The views of a scene show one set of named points, each view turned or mirrored, shifted and resized as a whole, with a little noise and some points left out.

Scene 1
View 1
J894: [  5 -12  18  -2  -5   3  -3  -2 -29 -11   8   8 -20  -2  -4  17  10   2
   4  -1]
J593: [ -1   9  12 -18  54  -8  24  23 -32  34  12  22 -41 -18 -19  39 -19  20
 -31 -18]
J220: [ 13  -4  12   1   9 -24  23  -4  -5   8 -20  12  13 -16   6  24   3   0
   6  -3]
J364: [ -1  -3  15  -2  28  -7  11  16 -28  28  16  11 -24 -11  -3  29  -4  13
 -13  -4]
J199: [  0  -5  23  -1 -21 -18 -10 -10 -43  -6  20  -7  24 -15  13  47  20  11
  15  24]
J551: [ -5 -20  20  27  -9 -15  -8  12 -24  33  28 -11  14  -5  28  21  19   8
  15  26]
J194: [  6   2  16  -9   8 -20  13  -3 -28   6   0   8   7 -19   1  43   3  10
   0   4]
J963: [  3  -3  20  -9  -9  -9  -3  -8 -41 -12  11   3   0 -13  -1  40  11   9
   6   9]
J442: [ -6 -15  20   0   5  17 -12  13 -44   5  35   5 -51   5 -10  14   7  10
  -8  -2]
J75: [ -8 -21  23   3 -13  20 -24   8 -51  -4  42  -3 -42   9  -4  14  16   9
   1   9]
J289: [ 10   0   9 -14  39  -2  28  10 -14  12 -12  27 -41  -9 -20  15 -14   5
 -20 -26]
J596: [ 15  -2   9  -3  27 -18  31   2  -1  14 -25  21  -6 -15  -4  17  -7  -1
  -5 -16]
View 2
J289: [ -6   2  12 -19  -7   0 -35  18   7  -3  18  20 -13  -5  -5  22  -6  -3
 -35  -2]
J596: [  7   4  14 -18  -4  -8 -12   7   8  -5  20  14  10   0   1  37   7 -19
 -24  -8]
J551: [ 13 -10  17 -33 -30  11   2  -3 -54   2  -1  24  -5  -8  27  27  12 -70
  10  -2]
J75: [ -7 -25 -10 -33 -31  26 -20  25 -52  19  -7  24 -44 -11   4   6 -16 -47
   1   4]
J364: [ -1   2  26 -23 -18  10 -28  12 -20  -1  12  22 -13  -6  14  15  -5 -23
  -8   2]
J199: [ 13 -19   4 -26 -20  13  19  13 -38  23   1   4   3  -1  15  21  -7 -56
  37  -2]
J894: [  0 -18 -10 -27 -18  10  -7  20 -25  15   3  16 -18  -5  -3  22  -8 -39
  -6  -3]
J963: [  5 -17  -2 -25 -16  12   5  21 -24  20   5   6  -6  -1   4  19 -12 -38
  20  -1]
J442: [ -9 -16   0 -31 -27  22 -31  25 -40  12   0  26 -41 -10   4   6 -16 -32
 -11   5]
J593: [ -7  12  40 -18 -12  10 -47  19  -2  -4  22  20 -14  -7  13   7 -13   6
 -14   5]
J194: [  8  -5  14 -20 -12   4   1  13 -13  10  12   7   7  -1   9  24  -6 -30
  12  -2]
J220: [ 12  -4   8 -21  -9  -6   5   4  -5   1  14  11  14   0   4  39   9 -38
  -9  -9]
View 3
J75: [ -5  -9  30  37 -30   6 -47 -49  68  14  16   1   6  20  48 -12   9  46
 -29 -10]
J593: [ -8 -38  37 -21 -28  21 -19  -8   1   4 -13 -37  46   2  18 -44  -1  32
  -2  -3]
J194: [ -1   3  -2  14 -25  27 -21 -24  23  10   0  16  43 -18  15 -20  -8   2
  -9  -9]
J894: [ -8   4  12  25 -19  10 -39 -33  37   3   8  16  11  -4  43 -12   0  18
 -18  -3]
J220: [  0  11 -18  -2 -28  24 -33 -25   4  -1 -10  21  24 -26  20 -16  -9 -13
 -21  -2]
J963: [ -5   8   5  35 -18  21 -24 -30  44  13  13  27  35 -12  27 -11  -5  11
  -7 -10]
J289: [-16 -20  26 -22 -16   8 -33  -8 -10 -12 -14 -20  17  -6  39 -31  -2  18
  -8   8]
J364: [ -1 -19  17  -2 -37  22 -30 -27  22   9  -6 -15  34   2  21 -30  -1  24
 -19  -8]
View 4
J75: [-10  44 -16   7  57  18  -5  21 -15  -1  14  -3  31  26  -1  30  35   7
  -1 -16]
J963: [-18  19 -11  -6  31  13  11   1 -20   3   4 -13  18  24  -1   4  51  13
 -26   6]
J194: [-22   6  -7 -14  19   9   6  -6 -22   6  -4 -24  22  14   7  -5  40  11
 -26  10]
J596: [-21  -2  20 -16   2  14  -5 -11 -25   7 -10 -24  12  -8  12 -16   9   1
 -18   6]
J551: [-30  21  -9 -29  41  -6 -23   8 -19  15  -1 -10  42  31   2  27  33   5
 -51 -11]
J894: [-13  28   2  -1  32  20   1   6 -21   0   8  -5  15  17  -2   8  32   6
 -16  -5]
J364: [-20  11  -8 -10  28   9 -10   1 -19   7  -5 -31  35   2  17   7  17   5
   0  -2]
J199: [-25  19 -19 -16  37   3   8   2 -19   8   4 -12  25  38  -5  10  65  16
 -49   8]
J593: [-16   0 -14  -4  19  13  -4  -4 -19   4 -12 -49  37 -16  30  -3   7   5
  27   5]
J442: [ -9  37 -12   8  48  20  -7  16 -16  -1   9 -13  32  13   8  23  23   5
  12 -14]

In a view up to two points have been moved. Name them for each view, in the order of its rows, or write none.
view 1 | J596
view 2 | none
view 3 | J75
view 4 | none

Scene 2
View 1
J403: [ -7   7  58  18 -41 -16 -41  18 -15  31  34  -8  30  29 -11 -43  -6 -24
 -55   3]
J733: [  -1   25   29   62   31  -10 -103  -39   37    2   11    8   14   35
  -20  -90  -22  -29  -68    1]
J995: [  1 -15 -18  65  59 -22  19   2  14 -37   2   2  24  34  -1 -46 -32 -14
 -33 -31]
J254: [ 15  -7   2  10  52  22 -30  -9  27 -22  16   9  21  69  -2  -8  -1  -2
 -55 -32]
J559: [ -7  -5  17  30   0  -7 -18   8  -3   5  10   7  19  41 -10 -37  -3 -17
 -34 -10]
J462: [  3 -18 -20  29  52   8  12   3  13 -31   1  14  17  58  -3 -14  -4  -4
 -28 -34]
J802: [ 18  -5  10  16  51  13 -28  -6  26 -22  24   0  28  62   0 -15 -12  -5
 -63 -33]
J584: [-12   5  25  21 -13   6 -55  -6   3  18   7  16  11  48 -19 -43  11 -20
 -37   0]
J874: [-18   5 -20  32  32  32 -77 -42  29  -1 -33  50 -16  72 -30 -49  31 -16
 -11  -4]
J115: [-38  -7  -7   1 -37  36 -43  -9 -14  31 -36  57 -20  71 -37 -21  62 -16
  22   9]
J626: [  8  -6  43  16  -6 -18   2  29 -10   3  42 -19  43  32   2 -21 -22 -13
 -63 -19]
J697: [-17  -1  33  10 -40   2 -31  13 -17  29  10  14  14  43 -20 -31  17 -20
 -26   3]
J933: [ -1  -6 -10  42  46   0 -17 -10  19 -22  -2  16  13  51  -9 -39  -8 -12
 -34 -22]
View 2
J995: [  5 -28  24  17  -3  15   0 -26 -15 -22  12   7  23 -14  29 -28 -19 -23
   2   1]
J733: [ 37 -19  13  -1 -13  22 -56 -18 -31  43 -11  21  29  23  12 -59  23 -32
 -33  19]
J697: [  8   5  16 -15 -14  22 -45  -9 -18 -11 -16 -12  -5  48 -13  -1  27  11
   5   2]
J559: [ 12  -8  17  -6 -11  20 -31 -15 -18 -12  -5  -5   8  23   1 -12  10  -4
   4   3]
J584: [ 13  -1  14  -7 -20  18 -48 -11 -22   4 -10   1   3  36 -11 -18  30  -6
  -6   6]
J933: [  3 -20  19  18 -18   8 -20 -19 -20  -8  10  14  15  -3   8 -31   6 -25
  -5   3]
J626: [ 40 -11   7 -29  -7  28 -36 -14 -10 -21   0 -31  22   7   7   2  -5   1
  17  -2]
J802: [ 27 -19   5   4 -34   7 -35 -14 -17  -9  20  -2  22 -22  -5 -18  10 -28
   2  -4]
J254: [ 18 -16   5  10 -40   2 -35 -12 -18 -12  22   3  16 -21 -13 -16  16 -28
   2  -5]
J115: [-41  16  26  20 -33   2 -38  -7 -24 -14 -11  17 -36  62 -37  -3  54   8
  -1   0]
J874: [-21  -6  22  35 -37  -3 -38 -13 -31  12   3  39  -9  26 -19 -40  46 -27
 -23   7]
J403: [ 39  -2  10 -33  -5  33 -54 -11 -17   1 -18 -23  15  40   0  -6  15   7
   3   6]
J462: [ -2 -18  17  19 -25   4 -10 -18 -15 -30  20   4  10 -17   2 -13   1 -21
   8  -5]
View 3
J995: [-23   6  22 -31 -10  16 -16  37 -17 -24 -34 -31  -1 -49  44  10   0 -22
  11   0]
J697: [ 16  22  30 -12   7   7  48 -27  16   2   2  -2 -16   9  18  20 -22  -9
   9  -2]
J626: [ -6  33  46 -25  13   9  29  10   5 -11 -34 -26 -33 -19   4  52 -22 -21
  -9  10]
J584: [  7   6  30  -1   9   0  25 -14   6   3   2  -4 -15  17  29   7 -16 -20
   2   5]
J874: [  9 -14  -1  13  -3   3 -18 -13   5  -3  22  -3  13  35  65 -31  10 -23
  15  -4]
J933: [-11   2  16 -12  -3  10 -19  19  -7 -16 -17 -24  -1 -12  48   3   4 -26
   7   2]
J559: [  1  15  30 -17   3   9  23  -1   3  -8 -12 -14 -13 -10  26  19 -14 -17
   7   2]
J254: [ -7  23  12  -5   8  12 -32  15  11 -19 -19 -35 -13  16  37  29  12 -31
  -9   7]
J802: [-11  19  21  -6  10   9 -28  21   5 -18 -25 -35 -18   8  32  32   6 -33
 -12  11]
J115: [ 36  21  -7  -4  -7  18  34 -53  32  -2  36   6  15  34  48 -15  -2   5
  32 -21]
J462: [ -7  26   5 -24  -7  24 -23  18   7 -27 -21 -36   1 -18  44  21  11 -17
  10  -5]
J733: [-18 -41  49  17  16 -26  -1  17 -29  12  -8   1 -20  16  39 -17 -18 -48
 -14  25]
View 4
J403: [-28  14  13 -11  20 -48 -63  10   1   7  51  37  -9  44 -23 -32 -14   3
 -58 -29]
J733: [ 36 -23  54 -79  19 -24  26 -24 -23 -10  31  74 -21  30 -27 -45 -72 -59
 -47  -8]
J115: [  29   60    2  -13   -3 -121  -34   45  -33   13   49   -5   49   -7
  114   -8  -89  -13  -56  -18]
J254: [ 40  21  16  13  35  -4  49  -7   3  49  12   4  13  22   5  18 -54 -15
 -76  22]
J933: [ 30  -6   0 -12  28 -17  64  -8 -13  14   7  21  14  -5  26  -5 -31 -26
 -54   9]
J559: [ -2   9  -3  -4  23 -41  -2   7  -6  10  29  21   9  13  17 -16 -17  -6
 -55 -11]
J995: [ 10 -27 -27   1  34   3  83 -14  -9   5  -8  20  11 -17  19  -5  19 -13
 -45   9]
J626: [-28   8  -8  23  36  -9 -23   0  14  25  29  18  -5  36 -33  -9  17  16
 -67 -11]
J802: [ 31  13  16  11  38   6  47 -12   6  44  11  11   6  26 -12  13 -41 -15
 -75  19]
J462: [ 25   9 -17  24  33 -12  65   1  -3  32   2  -4  25  -8  37  15 -16  -7
 -64  16]
J874: [  66   23   30  -46    8  -70   44    8  -36   12   26   24   29   -7
   75   -9 -108  -51  -54    6]
J697: [-11  34   3  -3  12 -73 -55  26  -8  13  49  14  16  25  30 -20 -37   2
 -61 -25]
J584: [ 10  20  20 -24  15 -58 -21  10 -14  10  42  29   8  25  18 -21 -54 -18
 -58 -14]
View 5
J559: [ 26 -25  -6  11   8   8 -11  33  23   0  17  21  24   6  22  21  11 -16
   4 -20]
J733: [ 13   2  -9  18  51 -45  59  54   1 -20 -54 -10 -13  -9  83  49   5 -20
 -43 -39]
J115: [ 12  47  32 -53  11  59  -4  22  68 -15  47 -15  42 -18   9 -49 -31 -45
 -21  47]
J626: [ 32 -72 -24  37 -13  -9 -31  36   3   0  31  35  44  18  -4  39  17 -21
  17 -53]
J584: [ 16  -6   2   0  14  -1  13  37  25 -20  11  -2  32  -6  27   8  -8 -38
 -20 -18]
J697: [ 12 -16   8   2  -5  13   0  25  40 -32  44   7  52   0  10  -3  -7 -46
   2 -23]
J403: [ 10 -44  -5  30  -8 -20  12  30  24 -48  32  11  56   7  19  23   3 -50
   5 -63]
J254: [ 51 -31 -24  -2  23  -3 -33  64 -25  50 -11   9   5  -6  -5  29  -8 -11
 -43   6]
J874: [ 25  49  11 -42  50  23  18  48  27  20 -22 -19 -12 -23  44  -8 -20 -15
 -54  44]
J995: [ 46 -30 -26  21  24  15 -36  38  10  58 -16  49 -25  18  44  50  41  40
  21  -6]
J802: [ 49 -41 -29  10  21 -13 -29  64 -29  47 -15  13   4  -1   0  40   0  -9
 -36 -10]
J462: [ 52 -25 -22  -1  18  26 -50  47   1  63   1  32  -5   6   6  27  14  17
  -6  19]

In a view up to two points have been moved. Name them for each view, in the order of its rows, or write none.
view 1 | J933
view 2 | J403
view 3 | none
view 4 | J697
view 5 | J626
